Each row is a point on a tangle of strands that fork and nearly touch. The rows are in no order.
Two points are linked if the straight distance between their rows is under 21.4.
Q_408: [ 18 -15 -24   3  10  -5  30   0]
Q_678: [  1  26  -3 -11   8  10 -22  20]
Q_979: [ 26   3 -25  -2  19   7  28  -2]
Q_919: [-20  -1 -12   6 -14  14 -47   6]
Q_939: [  8 -16 -20   1   3   3   6 -13]
Q_128: [ -7  17   6 -16   0   2 -29   1]
Q_791: [ -8 -25  17  35   4  24   2 -10]
Q_778: [ -8  16   4 -27  -9 -16 -20  -1]
Q_8: [-10 -16 -16   7 -15   4 -17 -15]
Q_231: [ -4   3  -5  -7  -3  11 -24 -17]
Q_580: [-12  -8  31  21   5  13  -7  12]
Q_266: [  9   3  -6 -12   9   7  -3 -21]
Q_373: [-12   2 -15   4  -2  12 -36  22]
Q_947: [-10 -19  24  31   0  21   1 -18]
Q_207: [ 19  35  -4 -16  12   5  12  17]
Q_507: [ -5 -20  18   7  -7 -13  18  -7]
Q_148: [  6 -12  15   7   7 -13  34   8]
Q_432: [  2  33   2 -19   5  -2 -14  24]
Q_978: [ 13  33  -4 -26   2 -14  11  19]
Q_157: [ 13  33   0 -20   8  -2   5  16]
Q_621: [ 26  14 -20  -5  18  12  23   6]
Q_980: [-10 -24  15  37   5  26  -3   3]
Q_557: [ 15 -19 -14   3   6 -15  36   4]
Q_416: [  2 -20 -17   4  -3  -5   7  -1]
Q_490: [  6 -11  27  13  16   4  27   0]
Q_300: [  3 -12  27  19  17  11  19   3]
Q_652: [-25 -18  10  17 -31 -15  -8 -15]
Q_417: [  7 -13  25   9  11  -5  33  -3]
Q_966: [-20  -6 -15   9 -14   7 -40  21]
Q_875: [ -3  14   1 -29  -7 -19 -12  -4]
Q_10: [ -2  23  -7  -5   9  14 -28  25]
Q_143: [ -8  21   6 -23  -3  -8 -25   6]
Q_636: [-19 -21  -1  13 -26 -13  -7 -10]
Q_626: [ -2 -20  -5   6  -5 -13  12   8]
Q_77: [  8  31   1 -20   8  -2  -6  17]
Q_459: [  6  12   2 -19   8   1  -7 -14]
Q_632: [-13 -15  26  30   5  23  -9   5]
Q_861: [ -9 -15  31  19  -6   5  10 -25]
Q_836: [-27 -15   6  22 -37 -17  -9 -25]
Q_801: [ 11  18 -18 -33  -4 -28  10   5]
Q_115: [ 21  -6 -26   0  15   3  26  -3]
Q_913: [ -2 -21   8   5  -5 -16  20   0]
Q_720: [-10 -17  27  28  -4  15   4 -26]
Q_538: [  3 -17  18  28  18  22  14   5]
Q_697: [ 12  27 -12 -30  -2 -23  11  15]
Q_221: [-29 -14  -4  24 -39 -16 -15 -29]
Q_204: [  9 -15  -1   5   4 -17  34  11]
Q_832: [ 22  31 -11  -9  15  15  14  19]
Q_667: [ -6  -9 -14   2  -7   9 -19 -19]
Q_35: [  7  18   3 -22   7  -3  -5  -5]
Q_341: [ -6  13 -16   3   4  15 -33  30]
Q_646: [ 24  19 -22  -2  16  14  19  16]
Q_737: [ -6  12   4 -15  -1   6 -26 -11]
Q_680: [-15 -20 -12  11 -22  -6 -12 -11]
Q_637: [ -9 -19  26  11  -9  -8  15 -15]
Q_82: [  9  -4 -14  -6   9   9   0 -18]
Q_609: [  7  13 -12 -34  -5 -27   6  -3]
Q_56: [  2  12  -3 -31  -6 -23  -4  -7]

A fork is a point with three links, a tip a point with one. Leave the first point through the second and follow the links. Name the first fork or tip that comes.
Q_148 / Q_417 | Q_538
Q_416 / Q_939 | Q_35
Q_432 / Q_678 | Q_919
Q_408 / Q_115 | Q_157
Q_861 / Q_720 | Q_580
Q_636 / Q_652 | Q_221
